Points on a hilly landscape, in no order, each with its height.
From any point a climber takes the steepest step (rise divided by distance) to one of its 3 nearest points. It stops when none of these is higher. Distance is the straight distance between rows; heights are no part of it.
K_344: [ 67  -4  13  50  -7 -18   8   7 -44 -26   4 -12 -48 -26 -14  45  39 -10
   2  25  -9 -19]  (h 317)
K_974: [-78 -30 -22  35  46  -2 -41  29  34   5   5  24 -17 -18  10   8 -12  52
  21 -26 -40  37]  (h 537)
K_563: [ 74  59  34 -41 -24   5   9 -13  31  -7  -9 -28  23   6  41  14   2 -32
   7 -13 -23  -5]  (h 648)
K_616: [ 48 -43 -12  18 -13 -34 -31   0 -32   0  -1   6 -40   4  -1  57  55 -24
  17  38   7   2]  (h 364)
K_588: [  54   99   26  -28  -73  -15   51 -109   -8   58  -12  -12   45   14
   26   38   62   -9   11  -34  -11    1]  (h 337)
K_134: [ 16 -66 -34  21   6 -30 -24  13 -10   4  39  19 -36   4 -26  60  61 -34
  17  65  20 -23]  (h 420)
K_218: [ 59  82  63  11 -76  -8  47 -78 -25  27   1 -27  51   4  37   5  34  23
 -13 -23 -10 -34]  (h 366)
K_351: [-45 -15   7  25  45  31 -64  38   6   8  -5  22  -6 -25  14 -27 -27  23
   8  11   4  24]  (h 409)
K_65: [-95 -78 -52  26  68 -19  41  35  52   8  19  30  -5   1 -22  17 -12  20
  54 -40 -31  61]  (h 617)
K_847: [-13  44 -11 -37 -25  31  11 -30  18 -26  29 -40  42  47 -46 -52  35  14
 -12  18  51 -52]  (h 201)
K_482: [ 43  36 -43 -63   5 -29 -10  42  20 -32  -8  41 -42  -6  41   5 -25 -35
 -14 -19 -53  38]  (h 315)
K_138: [-75 -78 -27  30  43  -2  83   6  -6 -22 -34   6  10  -2 -31 -29 -39 -23
  27 -53   8  37]  (h 346)
K_768: [-24  35   8  24 -37  15  43 -14 -39   5 -14 -33  29  52 -65 -57 -37  10
   0 -21  60 -16]  (h 259)
K_338: [ 56  89  24   3 -82 -26  46 -92 -16  59 -15 -29  56  -2  41  34  43 -10
 -30 -27 -10  -1]  (h 344)
K_443: [ 31   4  48  28 -25   7  15 -16 -46   8  -1 -34  11  -5 -11 -36 -12  30
 -30  24  23 -37]  (h 293)
K_76: [-67  33 -15 -21  -2  37  -4  11  25 -19   8  21  55  51 -45 -50 -27   9
   9  -2  49 -24]  (h 535)
K_119: [-17 -80 -20  39  32 -30  -3  27   4   2  27  19 -22 -11 -21  31  44 -25
  -5  48 -18  -5]  (h 457)
K_350: [-15 -56  -8  50  20   1  61  13 -38  -7   2 -17  -6  -2 -53  -7 -11   1
   3 -18   1   1]  (h 495)
K_235: [-40 -88 -37   3  36  -8 -23  33   3  12  35  35 -28 -13 -16  23  24 -12
   7  48 -12   9]  (h 478)
K_547: [-62 -16 -12  13  24  17 -99  25  29  16 -10  34  -7 -39   9   1 -14  43
  15 -15 -26  41]  (h 474)
K_371: [ 49  11 -75 -64  -7 -57 -23  57  16  -4  -8  31 -59  31   1  28  -3 -18
 -29 -27 -36  32]  (h 263)
K_431: [ 38  26 -27 -57  23  12 -40   6  30   1  -6  -8 -17  20  53 -25 -38 -31
 -12 -26 -31  38]  (h 330)
K_977: [-59  -4 -10  18  16  29  61  -9 -22  -1 -41   7  -3  43 -41 -50 -26   2
  10 -43  46  -8]  (h 283)
K_220: [ 75 -36   6  39 -19 -32   5  -7 -34  -9  20 -22 -57 -35 -32  54  53  -6
 -30  50   2 -14]  (h 292)
K_660: [  4 -17  31  80  -9 -11  47 -25 -72   9 -11 -21   4  -9 -42 -16   2  20
 -14  14   1 -16]  (h 459)
K_702: [ 66  91  46 -34 -43  13  34 -59  16  10 -14 -39  40  18  67   3  13 -41
   8  -4  -4 -25]  (h 500)
K_712: [ 61  62  44  21 -50 -10  18 -40  -3  18   1 -38  35  10  35  -9   1  12
 -35  -5  29 -36]  (h 426)
K_614: [ 33  44  30 -57 -16  23  10 -27  19   9  14 -44  43  17  50 -19  13   0
 -13   8  28 -20]  (h 619)
K_791: [-94 -78 -44  22  44 -19   9  20  67  29  62  40 -27  -4  -9   1  10  16
  10 -13 -36  20]  (h 573)
K_262: [ -2 -70 -14  49  29 -17  87  10 -47  -4  -3 -16  19 -13 -62 -25  12  -6
   5  -9  10  11]  (h 470)
K_780: [ 79   4  48  11 -37 -42  13 -17 -23  -4   2 -24  -6 -28   5  45  14  -8
  -6  -8  -4 -26]  (h 348)
K_178: [-82  16  -3   2  19  53   7  37   8  -5  10  23  13   3 -13 -26 -35  21
   3 -15  27  -9]  (h 320)
K_956: [ 11  46   7 -82  14  31 -47  -7  34  15   1  -8  34  11  43 -33 -12   7
   3   6  22   2]  (h 403)
K_704: [-57 -56  -7  35  21  21  81  -8 -31 -15 -42  -3  23  14 -44 -39 -32 -11
  14 -11  36  23]  (h 365)
K_878: [-55 -77 -33  24  23  -3  91 -13 -33  -2 -29  -1  14   4 -40 -27 -18 -12
  18 -31   8  26]  (h 382)
K_310: [-100  -60  -51   46   43  -52    6   -1   81   42   33   28  -24   -9
  -14  -11    3   64   43  -47  -67   50]  (h 552)
K_289: [ 30  50  21 -72   9  20 -40 -10  28  15 -10  -7   1   2  48 -16 -27 -18
   4 -27  -6  33]  (h 360)
K_210: [-30 -50 -25  33  19 -12  85 -22 -55   7 -32 -10  16 -15 -58 -43 -24  -3
   9 -28  10  27]  (h 425)
K_421: [ 33 -43  20  83   6 -16  50 -20 -61  -9   7 -25  -7 -32 -39   8  10   8
 -31  34   2 -23]  (h 417)
K_649: [ 80  57  12 -60  -1  -5  40  -6  33   3 -21   3   7  14  71  -1  -7 -28
 -17 -58 -33  31]  (h 463)
K_740: [ 23   0   2 -30 -13  24 -37  10 -12 -23 -33  -2 -19  -9  13  22 -23  -6
   0  36 -18   4]  (h 594)
K_245: [ 47  88  38  -8 -52  -3  48 -85  -1  29 -13 -47  64  -2  39  16  37  -4
 -25 -23  25 -36]  (h 343)
K_413: [ -1 -49 -20 -14  17  -3 -68  12   4 -12 -17  13 -48 -12  10  46   8 -22
  13  23 -35  11]  (h 385)
K_691: [-34   6  20  17  -4  45  13  21 -24  -5 -27  -2  45  25 -35 -39  -9  -5
  -3   4  53 -32]  (h 427)
K_507: [-102    3    9    0   26   21  -58   15   22   16  -11   29    8   -1
   22  -39  -35   38   14  -17   10   15]  (h 355)
K_402: [ 41  61  39  45 -51 -16  39 -41 -35  25   3 -35  28 -35  19   0   6  33
 -36  -7   4 -38]  (h 416)
K_198: [-91 -54  -9  33  57  10  24  20  11 -19  12  44  10   6 -17   4 -27   3
  28 -19 -14  21]  (h 528)
K_517: [-18  -8  18  -6  32  24 -37  36   0 -28   1  16 -10 -21  26 -12 -48   4
 -18  25   1  18]  (h 436)
K_362: [-49  22 -26 -26   1  30 -83   9  16  22  -8  30  -3 -33  41  10 -28  43
  -6 -23  22  31]  (h 458)
K_106: [ 69  42  18 -22 -38 -23  14  36 -20  -7 -12 -14 -20 -17  26  58  -5 -26
 -15  -5 -19  -8]  (h 312)
K_844: [-15  37 -10 -48   0  52 -81 -25  35  27  -3   1  14 -10  67 -50 -14  34
  -4  -8  13  32]  (h 402)
K_641: [ -9  49  29 -46 -22  33  -6 -24  37  -7  20 -33  42  38  10 -30  17  -3
  -2  18  36 -45]  (h 419)
K_584: [-32 -62   4  27  33  20   0   9  -3 -20   8   0  23 -21  -7 -16 -29  13
  -2 -17   5  -5]  (h 284)
K_736: [ 43  45  55  15 -46   1  14 -16 -16   0  -6 -46  34  -2   3 -13 -23   1
 -30   9  15 -53]  (h 359)
K_135: [ 46  -9  33  83 -40 -24  31 -12 -57  12   3 -30 -11 -32 -30  39  33  10
 -33  18 -35 -28]  (h 388)
K_22: [ -6  68 -20 -20 -38  -4  33 -45   5  -5  42 -44  23  76 -84 -53   9  31
 -24  10  51 -54]  (h 36)
K_555: [ 16  -4  32   9  -6  24 -28  14  -3 -25  -2   1  17 -25  15  13 -24  -8
  -5  26  24 -10]  (h 499)
K_731: [ 47  11  64  56 -40 -23  15 -29 -36   7   1 -38   8 -40 -20  28  15  14
 -23  20  -8 -29]  (h 349)
K_121: [ 24  29  41 -34 -11  26 -45  20  20  -8 -14 -16  10  -5  42 -12 -16   8
 -20  17  20   9]  (h 567)
K_232: [ 10  84  33  18 -48  -1  35 -65  -7  16  24 -49  45  34 -32 -53  17  34
 -22  14  28 -62]  (h 289)
K_557: [-55  29  -4 -59   1  49 -60  -1  42 -20  13  16  47  19   5 -53 -28  33
  -4  13  36   2]  (h 381)
K_394: [-19  13   5 -48  19  32 -61  15  25   8  -3  16  12 -13  38 -34 -14  11
  -2   4   9   7]  (h 460)
K_981: [ 75  32  -1 -44 -10 -33  14  41 -12 -50   0  -5 -34   9  28  52 -14 -53
  -7 -26 -35  20]  (h 206)
K_733: [ 27  -2  18  22 -12 -10 -20  25 -17 -16   6 -17  -3 -29  23  41  16 -24
  -8  36  -9  -6]  (h 389)
K_86: [-30 -25  13  25   6  33  54   6 -37   0 -12 -19  25   9 -53 -31   3   5
   2  -2  23 -18]  (h 612)
K_102: [ 42   0  -2 -28   4 -20 -20  30  -6 -35  -5   7 -54 -20  35  35  -8 -41
 -16  -3 -16  12]  (h 272)
K_510: [-61 -78 -35  -5  26 -13 115 -36 -24 -24 -54   3  10  11 -24 -41 -28 -15
  51 -29  26  51]  (h 310)
K_346: [-30 -36 -35 -15  20 -20 -93  18  13  18   9  27 -43  -9  10  30  11  -8
  14  35 -25  34]  (h 347)
K_672: [ 50  -2  -3  -2  -7 -27 -26  26  -2 -25 -15   9 -54 -12  10  39  20 -12
   0  30 -38   5]  (h 376)
K_239: [ 66  52  21  24 -48 -20  40 -45  -6  29 -19 -38   1 -15  31  18   3   9
 -11   0  -7 -25]  (h 529)
K_901: [-17  19  34  12  20  51 -20  14  -9 -19   9  13  24  13   0 -12 -36  18
  -7   7  38 -20]  (h 384)
K_682: [ -27   -5  -13  -22   19    5 -101   17   11    3  -13   26  -39  -29
   25   14  -24   29  -17  -16  -26   44]  (h 568)
K_587: [ 12 -20  32  42   9  14   1   7 -36  -8   5   1  -7 -32  -7  -6 -14   7
  -7  23   6 -36]  (h 656)
K_194: [  3 -75  -4  12  24  -6 -41  19  -8 -12  39  12 -41 -10  -1  46  24 -20
   5  47 -23  11]  (h 440)
K_631: [ 77  58  26 -78   2  28  16 -29  35   1  -7 -27  26  22  59 -18  -5 -13
  21 -24   9 -10]  (h 485)
K_355: [ 53  20  47 -13 -26   8  -6  18 -18 -24  10 -12   7 -20  43  13 -26   1
 -10  18   9 -35]  (h 390)
K_917: [ 74  55  45  -9 -49 -13  17 -18  -9  -4 -20 -30  12 -20  33  24   6 -15
 -17 -23 -11 -12]  (h 468)
K_671: [ 28  88  14   1 -68  -2  34 -93   2  27  41 -46  60  31 -19 -15  55  21
 -12  11   8 -50]  (h 368)
K_476: [ 40  16 -50 -71   7 -38 -49  43  24 -18 -23  29 -56   8  11  33 -14 -20
 -11  -5 -46  40]  (h 266)
K_284: [ -1 -33 -64 -59  -8 -54 -65  26  28  45 -32  64 -57  22  -1  40  45 -49
  29  25  -7  16]  (h 222)
K_996: [  6 -16  37  22  25  17 -21  13 -22 -39   5   6  -2 -30  15  15 -33  -2
   0  34  -7 -16]  (h 527)
K_564: [ 78  50 -12 -54   5 -16   6  29  27  -8 -13   1 -30  38  48   1 -15 -38
 -23 -47 -57  35]  (h 379)
K_107: [  8  34  31  15 -15  43   9  -4 -18  -4   7 -12  32  16 -32 -33  -1   2
   8  12  57 -50]  (h 319)
K_325: [  1  -9 -10  -7  45  16 -50  28   5 -25   4  21 -23 -23  22  10 -14  -5
  -1  -7 -12   7]  (h 383)
K_78: [  3 -52 -45  -3  21 -23 -53  16  22  48  12  61 -43  10  -1  53  61 -42
  28  48  -6  25]  (h 296)
K_771: [-61 -10   5  12  42  40  -1  30   6 -13  10  22  10  10  -6 -26 -27  12
  11  -5  24  11]  (h 316)
K_775: [-92 -46 -34  40  49 -24 -27   7  38  21  10  38 -31 -19 -17 -27 -18  65
  46 -46 -37  34]  (h 546)
K_994: [ 26 -27 -37 -19 -13 -34 -25  26   0  -2   4  31 -72  31 -25  60  62 -37
  39  54   5  -7]  (h 335)
K_936: [ -72 -111  -39   24   54   -9   21   16   26  -20   45   20    6  -17
  -34   29    7   -8    3   -7  -14    5]  (h 484)
K_88: [  62   51  -27 -100   19  -15  -14   -2   15   17    9   20    6   -7
   68  -54  -22  -29  -16  -69  -40   47]  (h 298)
K_23: [-13 -63   4  45  29   4  14  18 -13 -32   9  -6  -9 -42 -41  32  19  -3
   1  31  -5  -5]  (h 431)
K_848: [-110  -63  -13   32   38    0    2   16   40    6    9   40   -8   -5
  -10  -16  -16   47   34  -50  -35   36]  (h 570)
K_542: [-66 -55 -25  52  31  10  65  21  -5 -36   0  17   5  10 -51 -27 -26  11
  24 -30  28   5]  (h 318)
K_255: [ 35  54  25 -41 -49  10  18 -49  13  15   8 -50  38  28   2 -20  31   6
   4  13  22 -45]  (h 462)
K_940: [  6  81  29  35 -47  22  37 -28 -12  18  18 -36  50  25 -41 -47  -8  30
 -22  28  59 -59]  (h 224)
K_585: [ -6 -21  16  53  -3   5  26   6 -43 -17   3  -4  18  -3 -27 -15 -14  12
  -3   7  11 -25]  (h 547)
K_146: [-11 -67 -44 -19  14 -31 -61  25  24   0   1  34 -53  -8   2  49  46 -19
   9  47 -17  19]  (h 338)
K_938: [ 40   4 -64 -41  10 -35 -42  50  26   0 -16  47 -46   7  16  47  18 -35
   0   4 -34  23]  (h 211)
K_285: [-67 -75 -24  28  44  14 -34  37  16  -3  19  29 -16  -7   4  22 -13  -1
  24   0 -41  15]  (h 506)
K_992: [-57  50 -22  -8 -26  22  64  -4  -4  -8 -17 -26  17  63 -94 -74  -2  15
  19  15  58  -3]  (h 116)
K_176: [-27 -17 -52 -21  -2 -43 -95  22  15  35 -16  47 -59   2  -1  50  35 -15
   1  -1 -41  25]  (h 295)

Call two points neighbours if one is among the 3 nearest of the other. Go from one point of each pair to the other, from neighbour to neighbour, staying as high as possible. Name the lowest point that can't be avoided.
K_86, K_65: K_362
K_76, K_121: K_691
K_682, K_848: K_547
K_239, K_563: K_917
K_563, K_614: K_631
K_86, K_587: K_585
